Points on a hilly landscape, in no order, each with its height.
A climber steps from a point to whichever of its 6 nearest points has the largest rise for the distance, and stops where none of them is higher. Distance is the straight distance between rows; heights are no part of it.
z_542 height 131: [121 146 120 163 112 145 147 112 117 158 133 130 109 119 153 118 158  99
 136 141 161]
z_340 height 467: [146 118 140 124 149 123 123 151 119 104 111 125 121 119 133 128 135 129
 147 101  96]
z_802 height 745: [126 146 123 158 131 137 145 108 124 150 132 133 114 118 150 122 163 109
 133 139 152]
z_596 height 447: [114 176 101 166  81 169 144  56 124 168 180 155  95 118 153  98 166 128
 120 139 211]
z_399 height 791: [143 130 127 139 147 132 135 132 126 124 123 133 120 120 152 123 154 107
 130 124 143]
z_685 height 444: [126  97 175 115 151 100  93 177 132 104  85 111 149 128 106 145 123 140
 150  83  59]
z_516 height 738: [119 160 112 157  87 145 146  96 114 166 143 141  99 108 160 107 163 114
 138 136 174]
z_594 height 436: [111 177  88 176  82 175 145  43 119 159 199 157 100 127 156  91 148 125
 111 144 220]
z_91 height 774: [119  94 136 100 152 113 135 138 143 107 119 135 143 155  74 139 105 157
 122 136 127]
z_286 height 784: [119 127 118 147 149 130 153 113 120 140 139 134 120 126 130 118 139 104
 108 142 160]
z_953 height 586: [123 105 116 132 154 125 135 116 135 115 133 151 131 147 112 133 113 115
  97 144 161]
z_511 height 271: [114 187  91 172  65 179 137  43 111 171 203 180  97  97 182  90 166 120
 113 121 227]
z_475 height 491: [108 171 102 171 102 153 158  77 130 141 154 133 103 142 126 114 129 115
 103 158 194]
z_958 height 620: [109 174  96 159 111 144 163  69 139 142 160 158 104 145 114 137 100 114
  82 169 194]
z_531 height 737: [116 100 102 111 154 127 146  85 162 146 134 163 152 181  82 134  65 129
  86 159 153]
z_320 height 561: [108  88 162 112 165 104 105 174 142 116  89 111 152 141  78 152 118 143
 142  99  72]
z_709 height 518: [103 121  97 128 151 128 153  69 174 150 130 183 148 191  72 130  51 118
  88 162 160]
z_234 height 799: [113 145 116 159 122 128 162  97 121 140 144 134 118 128 127 115 136 106
  98 146 174]
z_838 height 384: [159 136 142 108 113 132 104 172 108 110 124  84 116  85 179 125 163 128
 165 122  83]
z_465 height 618: [ 93  98 151  99 167 105 121 165 143 106 101 126 152 162  59 155  96 156
 130 129  92]
z_191 height 519: [144 117 138 123 153 125 134 146 126  98 114 132 124 120 119 125 125 128
 136 111 115]
z_628 height 352: [119 186  91 166  65 174 135  54 116 160 192 162  96 100 172  90 165 123
 122 125 224]
z_16 height 584: [110 175  98 168 106 152 162  74 132 137 155 138 101 135 126 124 118 117
  98 162 195]
z_115 height 411: [136 166 122 152  64 141 132 103 103 172 161 137 112  86 177 107 161 111
 154 113 161]
z_249 height 407: [101  77 165  98 176  97 112 177 155 116  76 113 147 153  60 162 112 163
 131 115  67]
z_866 height 219: [140  98 172 119 137  96  88 193 117  93  81  93 144 127 140 132 129 132
 155  82  45]
z_829 height 697: [138 123 156 101  99 116  85 202 103 107 108  58 129  65 192 108 188 147
 168 100  58]
z_677 height 794: [132 165 120 154  72 141 132  99 108 175 150 137 113  94 168 112 166 104
 151 113 160]
z_663 height 469: [120 186 100 163  61 169 142  58 114 164 186 160  98  98 171  92 161 126
 130 110 217]
z_36 height 431: [105 181  93 172  93 159 151  60 132 147 186 149  97 136 138 113 148 125
 104 149 214]
z_209 height 765: [103 156 108 169 116 139 161  88 125 138 147 144 110 127 127 122 115 105
  90 155 185]
z_790 height 480: [116  95 154 113 152 109 115 165 138 109 101 128 135 133  75 142 113 148
 139 104  87]
z_634 height 673: [111 129 122 149 144 130 144 114 125 128 131 136 124 132 128 119 122 108
  94 150 166]
z_396 height 790: [116  93 128 104 151 123 131 124 139 117 127 152 144 158  77 144  95 143
 102 139 133]
z_651 height 383: [160 143 135 128 119 143 122 144 106 134 130 106 120 106 181 127 166 114
 163 122 108]
z_205 height 443: [159 135 127 131 119 143 112 139 112 137 133 110 123  98 182 130 162 119
 161 131 114]
z_185 height 585: [110 176 102 174 105 154 166  68 132 139 157 152 102 143 127 127 110 116
  82 165 194]
z_177 height 761: [132 161 126 149  86 132 128 108 104 169 151 130 124  95 182 114 171 100
 156 122 148]
z_928 height 692: [122  96 126  96 158 124 129 136 140 112 123 136 147 173  66 150  89 157
 111 144 124]
z_359 height 816: [138 167 122 154  69 138 132 110 106 166 150 135 118  86 188 121 167 109
 160 117 159]
z_995 height 755: [105 141 109 151 124 129 159  96 123 140 146 137 114 135 125 119 116 101
  83 154 174]
z_821 height 649: [107  89 155 101 161 114 126 163 146 110 108 119 142 161  62 148 101 167
 127 126  98]
z_318 height 413: [115 100 122 104 166 120 125 121 163 122 110 147 155 213  62 161  69 145
 107 161 124]
z_662 height 753: [119 101  91 116 167 119 142  81 178 150 115 179 154 214  71 142  57 134
 103 168 149]
z_791 height 759: [118  98 106 112 149 122 144  82 162 147 131 171 144 199  73 141  57 127
  93 163 148]
z_12 height 332: [159 144 143 112  94 136  99 172  94 118 139  80 122  73 190 116 176 137
 164 126  93]
z_588 height 775: [163 147 153 112  86 130  86 183  81 122 135  63 121  41 195 115 189 150
 164  93 106]
z_427 height 762: [159 140 163 105  89 124  84 184  86 116 123  63 123  47 197 109 188 146
 166  92  91]
z_811 height 292: [163 133 150 110 107 133 101 182  96 113 126  73 125  83 191 112 172 142
 174 117  75]
z_708 height 647: [146 126 133 131 151 129 126 138 134 110 114 129 120 117 147 123 142 120
 144 115 121]
z_110 height 468: [112 173 105 172  98 155 162  83 123 142 164 140 100 127 139 116 143 114
 114 156 196]
z_707 height 387: [161 133 136 119 122 142 113 149 110 115 121 103 117 102 171 130 160 119
 165 121  99]
z_148 height 488: [105  73 161 105 170 104 104 177 147 119  75 111 159 141  70 156 119 151
 136  99  56]
z_142 height 812: [163 138 158 112  92 123  76 194  75 116 126  58 115  31 201 105 204 152
 176  96  90]
z_216 height 348: [109 128 108 133 129 132 160  87 136 139 144 155 128 150 102 127  72 103
  74 161 169]
z_85 height 419: [149 114 166 109 124  98  89 196 114  89  96  83 141 123 162 130 146 139
 144  92  41]
z_316 height 445: [105  85 165  94 190 100 101 183 148 118  73 105 167 165  56 157 111 163
 131 125  55]
z_855 height 780: [123  95 108 107 161 118 130  87 160 139 119 166 150 213  57 149  59 141
 104 159 141]
z_778 height 875: [103 138  97 153 126 131 164  86 144 135 151 158 119 148 118 133  90  95
  72 153 178]
z_422 height 123: [112 105 108 134 138 126 145  97 135 137 133 157 136 149 101 125  79 109
  84 152 161]
z_15 height 523: [164 145 139 117 103 138 100 156 101 125 140  84 125  83 189 131 172 126
 166 121  97]
z_503 height 412: [163 134 142 114 118 133 120 168 114 106 126  92 129  97 181 119 148 124
 166 113  84]
z_481 height 535: [160 147 139 116  96 133 103 169  92 120 145  74 131  72 197 131 177 143
 162 124 102]
z_660 height 394: [153 129 144 124 137 136 123 154 118  98 107 113 118 113 161 125 151 121
 160 114 102]
z_894 height 542: [113  93 157 114 155 102 113 172 133 106  96 121 139 134  79 142 114 148
 139  90  80]
z_816 height 497: [104 140  82 133 133 147 162  60 163 155 137 184 127 159  90 129  53 112
  80 168 182]
z_521 height 433: [153 146 128 138 111 141 118 131 106 153 133 119 117 104 186 132 171 110
 159 125 127]
z_640 height 773: [132 124 123 141 147 130 147 122 132 133 131 143 117 118 140 120 144 103
 120 129 142]
z_870 height 826: [114  89 148 116 156 114 122 157 133 112 104 129 135 141  67 142 113 160
 138 115 110]
z_284 height 727: [107 165  92 148 118 149 163  73 139 136 149 159 119 150 107 134  85 105
  76 166 189]
z_69 height 415: [159 132 148 122 128 137 117 163 124 105 115 100 118 111 171 121 147 128
 156 109  82]
z_907 height 427: [141 109 156 108 113 109  95 203 111  84  99  65 136 112 175 114 157 128
 160  87  45]
z_79 height 54: [118 100 103 113 142 128 139  95 135 124 145 160 142 156  94 135  82 122
  84 150 155]
z_798 height 792: [153 137 134 136 141 134 125 129 122 141 125 127 117 110 167 119 162 110
 149 121 126]
z_466 height 650: [119  91 135 107 154 126 132 156 142 103 121 138 134 147  70 145 102 158
 124 126 117]
z_444 height 391: [113 179  95 173  77 172 145  45 124 165 203 162  99 110 163  98 161 129
 118 133 223]
z_356 height 687: [131  96 129 115 160 119 134 129 132 106 128 142 120 132 102 135 117 128
 107 126 145]
z_712 height 566: [109 104 103 115 158 123 155  78 169 151 128 172 154 198  78 142  56 122
  98 161 149]
z_692 height 438: [112 176  94 169  89 159 158  62 118 152 178 147  99 131 139 104 151 126
 120 143 202]
z_82 height 537: [122 185 100 156  63 172 138  60 117 157 184 163  99  91 178  93 170 119
 127 114 209]
z_309 height 661: [160 145 125 133  76 132  99 132  73 153 158 103 134  61 196 126 184 125
 155 119 135]
z_863 height 563: [131 111 121 140 156 123 133 128 125 120 124 138 120 119 141 123 144 114
 118 119 139]
z_202 height 453: [ 99  80 160  90 191  99 105 187 157 113  72 102 173 168  57 161 113 161
 123 129  50]
z_817 height 728: [164 146 153 113  89 131  91 161  86 129 145  81 125  61 201 123 187 134
 162 113 117]
z_948 height 365: [158 127 143 123 140 122 109 174 122  91 104 114 122 118 149 120 133 121
 158  99  78]
z_266 height 669: [109 169 103 170 108 151 170  83 120 137 155 138 105 131 128 120 123 111
 102 165 185]
z_178 height 601: [107  87 158 103 160 111 125 163 136 109 109 127 152 146  67 141 105 156
 131 119  97]
z_794 height 651: [ 93 123  93 140 161 123 162  56 199 162 111 201 150 211  51 126  54 132
  89 172 178]
z_827 height 515: [110 192 104 161  69 166 138  68 119 164 178 154  92 110 158  95 165 119
 129 122 205]
z_769 height 502: [101 124  87 133 153 131 165  67 178 162 124 185 143 196  71 129  43 121
  94 166 174]
z_319 height 640: [132  96 135 118 156 123 137 133 134 109 127 145 129 138  93 134 120 140
 117 120 120]
z_307 height 798: [128  92 123 101 154 117 130 124 146 119 119 152 152 171  72 155  84 151
 111 150 125]
z_632 height 505: [123 100 157 115 155 103 115 169 130 106  99 113 141 135  95 130 114 140
 149  91  67]
z_650 height 521: [110 180  94 166 104 152 160  66 129 146 169 146 104 146 122 131 118 113
  85 167 203]
z_299 height 785: [149 133 130 134 152 131 135 135 124 132 122 126 115 117 156 115 153 116
 139 124 123]
z_799 height 389: [135 190 110 140  56 148 133  86 106 172 165 141 114  81 184 104 164 102
 149 106 178]
z_5 height 763: [135 105 129 107 163 128 137 123 140 109 137 142 134 154  88 132 106 141
 107 125 138]
z_255 height 485: [139 102 144 119 155 111 126 158 130 101 103 129 130 123 108 126 121 139
 141  92  94]
z_56 height 408: [108 184  99 168  98 154 163  73 126 142 167 144  99 141 135 122 139 120
 103 156 204]
z_535 height 616: [106  89 153  99 169 106 121 169 147 111  95 122 152 161  67 147 106 163
 124 115  80]
z_492 height 764: [124  94 107 106 146 129 135  92 153 132 138 164 144 176  75 139  80 135
  94 146 139]
z_659 height 507: [146 162 116 145  60 139 118 110  97 164 162 132 121  81 195 121 165 112
 160 112 150]
z_601 height 734: [124 150 121 152 112 141 140 115 116 160 133 132 108 110 157 119 165 107
 143 131 150]
z_683 height 325: [105 161 123 163 112 145 156  97 116 147 142 140 105 120 135 122 154 113
 120 151 180]
z_754 height 558: [162 147 132 135 132 137 125 135 117 136 126 113 107 110 173 130 163 116
 159 124 117]
z_140 height 487: [155 146 127 123 105 145 116 143 106 134 135 102 113  95 183 132 166 122
 162 130 117]
z_28 height 503: [110 167 107 160  94 148 160  89 120 155 146 138 104 116 147 106 155 116
 132 136 178]
z_961 height 338: [113 106 108 122 138 131 140  87 147 134 139 158 139 162  91 131  70 118
  81 153 160]
z_593 height 464: [107 108 102 119 139 123 141  91 144 138 149 165 148 164  98 134  67 109
  85 157 148]
z_124 height 500: [138 114 141 127 156 123 127 148 133  96 106 129 115 123 113 122 125 131
 142  99 102]
z_479 height 280: [153 139 155 101  95 134  87 178  97 116 129  71 122  69 191 115 176 137
 169 114  84]
z_304 height 393: [121 153 107 164 112 136 147  99 121 167 142 139 111 111 153 118 162 109
 138 132 168]
z_489 height 706: [103 168  96 163 114 144 169  78 127 136 157 142 107 139 123 126  98 112
  78 164 192]
z_424 height 579: [131 100 117 104 171 109 135 113 169 124 114 153 151 209  62 155  65 150
 115 166 123]
z_780 height 486: [126 104 148 123 149 108 120 171 133  94  95 122 130 126 114 132 122 135
 150  84  80]
z_243 height 772: [131 156 124 153  82 138 137  96 113 162 145 138 111 103 164 116 171 112
 149 129 155]
z_612 height 746: [161 143 150 114  91 131  86 174  80 118 141  75 123  49 202 124 196 148
 166 110 102]
z_452 height 423: [153 121 151 119 117 117 108 194 118  87  99  82 130 114 174 122 143 123
 165  98  60]
z_752 height 580: [162 139 147 113  91 130  96 171  94 122 135  75 124  63 193 122 183 139
 168 117  98]
z_485 height 771: [125  89 127 114 155 128 134 123 133 115 142 150 136 154  88 134 101 135
 100 135 137]
z_839 height 617: [125 108 115 120 154 125 138 119 133 122 140 148 131 128 112 123 125 127
 104 134 146]
z_763 height 440: [110 181  88 172  80 166 148  65 117 155 176 145  87 125 151 103 158 123
 121 141 207]
z_331 height 439: [163 139 140 114 116 135 104 147 110 121 133 106 114  97 187 122 165 122
 167 125  93]
z_55 height 559: [103  97 154 101 174 105 120 168 149 112  93 121 157 176  54 149  93 165
 129 144  85]
z_560 height 482: [150 135 150 103 109 120  94 190 100 100 117  72 123  84 187 106 164 141
 171 108  69]
z_989 height 760: [102 151  93 147 121 143 161  82 145 136 149 158 123 149 106 136  82  98
  67 158 175]
z_942 height 511: [128  95 165 113 163  99 104 171 138 114  81 121 146 129  90 140 113 146
 145  89  60]
z_219 height 57: [113  93 131 101 159 117 130 140 152 112 108 132 150 195  54 158  78 160
 115 148 114]
z_859 height 425: [157 134 142 111 115 126 111 172 111  94 111  91 126 103 176 114 150 127
 168 101  71]
z_718 height 424: [148 127 149 107 108 112 103 195 100  96 111  75 137 101 172 109 156 132
 158  99  47]
z_208 height 574: [113 121 121 138 146 131 142 110 128 120 140 146 120 119 117 127 124 120
  92 151 159]
z_716 height 522: [158 139 130 128 113 146 117 129 105 148 145 107 131  94 192 130 169 121
 160 125 119]
z_935 height 308: [116  74 170  92 195 100  88 181 148 102  70  82 176 144  75 177 126 161
 135 103  32]
z_926 height 583: [128 180 101 152  57 163 136  74 116 170 175 153 108  94 175 101 159 118
 130 114 201]
z_403 height 660: [164 148 136 127  84 139  96 141  89 149 153 101 129  74 194 128 181 123
 163 121 124]
z_183 height 752: [160 139 148 125  77 130  88 173  78 119 149  66 124  51 200 119 195 140
 168  98 118]
z_172 height 344: [116  80 169 108 174  96  87 179 146 116  63  97 159 142  80 166 117 144
 136  96  40]
z_571 height 575: [161 161 129 143  60 126 105 126  92 163 157 117 126  76 191 122 176 109
 153 112 143]
z_562 height 498: [ 99  94 157  85 180 106 116 174 154 123  80 117 160 175  57 160 111 163
 125 145  73]
z_529 height 643: [105 169 111 167 111 143 160  92 120 146 155 140 108 133 133 122 142 111
 110 157 188]
z_845 height 396: [131  92 176 121 145 104  91 179 127  97  89 102 140 126 124 139 123 135
 151  84  43]
z_882 height 397: [160 136 135 121 137 128 118 157 116 103 110 109 117 110 158 123 151 118
 159 113  85]
z_874 height 832: [123  90 137 107 158 119 129 146 139  93 118 142 129 134  77 135 113 144
 118 112 122]
z_950 height 675: [114 122  92 119 142 131 150  74 163 149 139 181 147 184  83 130  57 121
  88 158 156]
z_673 height 610: [105 134  85 128 127 138 164  67 170 151 130 177 128 171  96 136  49 108
  82 162 169]
z_559 height 681: [110 139 111 149 131 138 160  99 131 134 149 149 124 132 112 126 100 100
  82 163 173]
z_933 height 848: [129 143 129 150 137 132 143 115 122 151 131 134 115 116 158 120 159 103
 124 140 144]
z_701 height 418: [121  85 171 115 167  98  90 180 129 108  74 104 151 133  98 148 113 139
 140  83  50]
z_994 height 435: [149 125 150 108 111 115 104 191 109  90 102  84 135 107 172 110 154 131
 161 100  54]
z_779 height 797: [141 134 161  99  89 111  90 206  87 114 123  61 128  37 196 101 193 155
 172  95  77]
z_184 height 409: [154 136 155 106  98 122  94 187  96 107 128  68 126  64 198 115 178 145
 170 114  79]
z_764 height 625: [103  99 152 110 164 108 122 166 131 113  97 122 142 148  67 148 104 163
 126 114  92]
z_218 height 836: [155 144 162 113  95 119  82 201  73 120 109  61 116  21 204 110 205 153
 178  80  88]
z_197 height 741: [173 146 136 118  82 131  88 164  72 134 146  80 127  51 204 117 197 141
 165 108 123]
z_207 height 815: [146 133 134 140 146 128 134 130 123 129 118 127 118 123 150 119 159 112
 130 125 128]
z_625 height 402: [112 172 104 166  87 151 159  80 123 158 160 143  97 127 151 113 147 118
 127 146 192]
z_305 height 279: [145 122 153 122 139 118 114 175 123  89  97 102 129 119 147 129 133 121
 159  93  75]
z_97 height 622: [140 156 123 154 113 140 137 120 125 161 136 130 118 104 165 118 172 113
 150 128 137]
z_930 height 481: [120 103 161 121 157 114 117 161 121 101 100 125 128 132 107 130 116 136
 138  91  88]
z_999 height 256: [147 117 151 120 126 114 106 177 122  86  91 106 134 118 141 128 135 130
 158  93  65]
z_820 height 489: [157 121 140 132 158 123 133 148 126 104 113 126 118 115 137 128 137 123
 146  99  97]
z_23 height 206: [144  98 163 118 124  92  94 195 117  92  87  89 145 124 150 131 135 127
 153  73  38]
z_758 height 472: [164 138 134 121 113 141 115 144 112 127 133 101 124  92 184 133 168 119
 153 127 109]
z_526 height 590: [161 142 145 126  95 138 101 140  98 139 143  90 125  80 192 136 177 128
 160 117 109]
z_134 height 14: [119 102 145 109 157 115 129 152 132 101 119 129 145 137  77 134 118 149
 130 111 113]
z_715 height 639: [ 95 120  89 133 150 127 171  57 202 159 109 205 140 195  52 121  51 130
  82 171 176]
z_548 height 833: [140 133 124 149 143 136 138 122 116 146 123 128 122 113 154 124 159 102
 135 130 145]
z_684 height 420: [152 129 150 116 118 128 114 180 115  97 109  92 131 111 162 119 137 127
 165 106  74]
z_153 height 591: [147 146 132 136 119 144 134 130 111 151 132 128 119 106 166 122 164 106
 146 128 125]
z_656 height 652: [111 108  99 118 153 122 148  77 171 152 124 180 152 201  74 143  61 134
  99 164 150]
z_19 height 437: [130  99 147 120 157 108 124 156 135 102 106 128 133 130  89 137 116 149
 137  97  96]
z_672 height 714: [114 153  92 142 122 135 155  71 151 143 148 167 121 148 101 137  63 103
  73 165 177]
z_362 height 636: [143 130 160 101 103 120  90 204  92 109 127  60 128  52 193 103 188 147
 168  96  61]
z_298 height 655: [145 134 155 104  95 127  90 200  97 105 120  60 131  51 190 105 191 151
 172  99  81]
z_849 height 524: [118  87 162 105 164  98  97 177 139 112  81 114 155 137  82 151 117 145
 145  87  62]
z_217 height 571: [164 132 127 127 137 134 129 147 120 122 127 110 115 111 166 124 155 119
 154 120 111]
z_26 height 550: [110 107 120 130 142 121 146 102 134 126 138 144 137 136 108 124 102 110
  83 150 157]
z_834 height 709: [113  92 132  97 160 113 125 152 148 106 106 130 141 165  63 145 101 163
 119 131 113]
z_910 height 494: [145 117 149 108 104 121 104 200 109  94 117  70 131  94 185 106 165 132
 170 110  59]
z_76 height 801: [120  98 110 112 153 124 144  94 155 140 131 164 149 195  72 147  65 137
  99 160 143]
z_922 height 441: [169 142 136 112 103 141 101 169 112 113 128  84 120  90 190 122 168 129
 172 122  99]
z_246 height 758: [121  95 113 112 150 124 138  98 140 116 143 150 147 167  85 136  82 141
  95 148 146]
z_937 height 589: [109  99 166 108 155 110 112 166 147 109  98 115 145 145  73 149 117 149
 136 110  78]
z_947 height 729: [173 151 138 129  76 121  87 153  80 140 153  84 132  60 201 126 187 129
 158 118 122]
z_289 height 343: [106 185  73 179 103 161 158  60 128 143 179 148 100 145 131 125 130 121
 103 157 209]
z_321 height 866: [119 182 107 162  57 156 140  79 125 169 168 151 100 102 151 105 166 114
 142 117 194]
z_123 height 549: [109  89 144 108 160 113 127 146 149 115 107 131 150 172  62 151  93 165
 122 143 110]
z_250 height 582: [129 123 125 140 151 124 146 114 128 126 123 147 121 126 126 117 137 114
 104 137 162]
z_720 height 398: [136  85 172 119 142  89  81 180 135  97  82  99 149 133 119 147 122 139
 154  80  43]
z_891 height 674: [108 147  87 141 121 143 162  70 161 148 145 174 123 157  97 136  66 104
  67 156 178]
z_39 height 506: [105 125  86 131 148 131 164  64 180 158 130 192 141 185  73 128  38 121
  86 161 173]
z_203 height 754: [138 151 114 150 104 135 132 109 116 163 146 131 121  98 180 125 170 105
 152 132 145]
z_887 height 330: [120  97 119 112 148 121 143 110 139 126 148 153 137 154 100 133  90 118
  88 143 154]
z_57 height 333: [116  97 126 102 155 118 131 125 159 119 115 142 148 194  65 154  72 157
 119 148 128]
z_851 height 442: [144 113 146 123 146 119 123 158 124 100 110 121 127 120 134 118 133 123
 149  92  91]
z_204 height 769: [128  98 110  97 155 120 132 106 158 129 125 154 154 196  74 151  75 148
 108 154 133]
z_404 height 858: [122 100 102 107 163 120 139  93 163 142 131 171 153 204  73 145  58 137
  99 165 145]
z_296 height 70: [113  96 129 102 155 110 125 137 153 110 111 135 150 196  49 160  79 161
 118 156 115]
z_434 height 619: [105 137  91 142 127 127 161  77 154 145 148 161 123 149  93 136  67 106
  76 157 176]
z_210 height 676: [118  96 126  93 160 110 126 118 158 119 124 155 149 193  63 141  75 150
 114 155 135]
z_63 height 340: [143 100 164 118 126 100 100 185 116  88  92  91 137 124 139 129 124 123
 151  82  46]
z_726 height 556: [141 151 123 144 112 137 122 130 117 156 129 116 121 102 174 135 173 116
 154 130 128]
z_294 height 473: [ 99  89 162  89 189 100 116 184 153 120  78 108 166 170  56 161 105 164
 134 130  63]
z_412 height 698: [123  93 106 113 172 116 131 105 167 126 124 154 152 221  54 151  65 143
 112 159 144]
z_419 height 403: [134  99 169 122 144 106  95 181 122  93  81 112 140 120 121 132 120 129
 146  78  62]
z_233 height 653: [106 116  98 138 173 110 156  62 193 152 111 193 156 216  50 140  55 129
  96 169 168]
z_415 height 380: [109  95 144  96 162 107 129 160 145 117  95 127 151 183  57 161  82 172
 124 148  94]
z_196 height 434: [149 133 151 103 107 116 109 185 107  98 115  73 128 103 169 121 159 135
 166 109  60]
z_991 height 446: [130 117 127 128 152 123 141 132 127 112 123 136 124 125 126 127 133 116
 108 122 142]
z_613 height 364: [139 112 130 131 160 127 129 135 131 115 124 144 116 120 131 118 146 117
 121 122 143]
z_263 height 317: [123  81 170 101 160  97  79 180 141 110  66  93 151 129  94 166 122 142
 141  85  38]
z_513 height 645: [106 115  94 124 134 129 149  75 147 141 146 168 142 173  90 129  64 109
  79 157 157]
z_525 height 627: [149 130 158 103 107 120  92 205  98 104 119  63 126  67 192 109 178 144
 159 102  58]
z_10 height 463: [111 185  83 166 114 146 166  63 136 142 164 157 100 157 115 135  95 105
  73 165 200]
z_570 height 716: [106 166  83 143 112 142 164  61 149 143 157 178 114 150  95 140  61 106
  62 159 193]
z_105 height 372: [109  76 180 102 179 101  89 179 150 118  66 102 163 147  77 161 125 163
 143 102  40]
z_589 height 654: [125  98 122 127 147 116 143 115 135 117 138 146 137 145  93 133  96 128
  88 140 150]
z_375 height 432: [112 174 106 170  85 155 149  79 122 160 158 148  96 118 139 107 160 123
 132 146 195]
z_938 height 720: [153 152 123 140  89 137 108 117 104 161 145 124 125  86 185 124 173 107
 156 127 139]
z_101 height 770: [100 150 119 165 119 133 156  95 126 146 146 137 120 135 127 117 131 107
 106 155 183]
z_608 height 530: [124 176 120 154  63 147 136  81 111 162 159 152  99  92 169 106 174 111
 149 112 183]
z_345 height 426: [127 104 151 111 155 117 132 145 135  97 116 130 129 126  96 126 119 145
 134 106 106]
z_733 height 392: [137 117 155 101 107 107  92 206 102  87 101  65 137  95 183 107 173 143
 158 107  47]
z_700 height 492: [100 133 103 131 137 127 156  93 139 135 133 160 132 143 108 132  85 106
  75 157 168]
z_507 height 581: [111 131 116 135 144 131 144  99 132 125 140 149 121 136 110 121 110 111
  80 153 157]
z_275 height 829: [127 135 122 149 143 130 146 124 117 132 126 137 118 129 143 121 157 103
 118 143 150]
z_176 height 768: [119 149 122 158 125 139 157 108 120 137 136 142 115 119 138 117 141 107
 113 146 159]
z_615 height 672: [108 113  92 133 168 110 160  63 185 156 118 193 151 211  59 134  56 125
  99 165 164]
z_865 height 504: [130 102 141 119 163 123 131 137 132 104 129 140 131 133  91 130 117 148
 122 113 122]
z_524 height 462: [135 111 152 120 136 113 115 165 133 102 104 115 126 115 124 119 119 130
 148  90  79]
z_267 height 662: [156 152 129 136  80 134 106 120  99 170 154 108 119  81 192 130 175 100
 159 119 128]
z_620 height 721: [105 169  86 154 120 143 165  70 143 143 159 164 106 147 108 136  75 100
  74 165 195]
z_668 height 731: [148 131 129 133 149 137 129 140 128 118 124 119 114 114 151 128 146 117
 144 115 121]
z_753 height 410: [ 94 130  87 133 147 142 168  55 185 163 120 194 137 190  64 129  42 129
  80 158 189]

Where does a climber stop that starts at each point below?
z_948: z_933
z_205: z_933
z_340: z_933
z_255: z_933
z_55: z_874
z_375: z_359
z_331: z_218
z_403: z_218
z_36: z_234
z_316: z_874
z_422: z_307
z_309: z_218
z_202: z_874
z_415: z_874
z_419: z_870

Two climbers start at each pair of points below. Name the first point that both come to, or write none.
z_524 and z_820: none
z_942 and z_263: z_320
z_701 and z_249: none
z_935 and z_172: z_320

Call two points neighbours if one is among the 6 nearest of the other. Go from one point of each pair to the other, from neighbour to neighbour, staying as high as possible. Name the lowest point that can't be avoided.
z_218 and z_234: z_309
z_234 and z_321: z_608
z_778 and z_359: z_489
z_234 and z_359: z_601
z_870 and z_307: z_466
z_307 and z_404: z_204
z_874 and z_307: z_91
z_234 and z_933: z_286
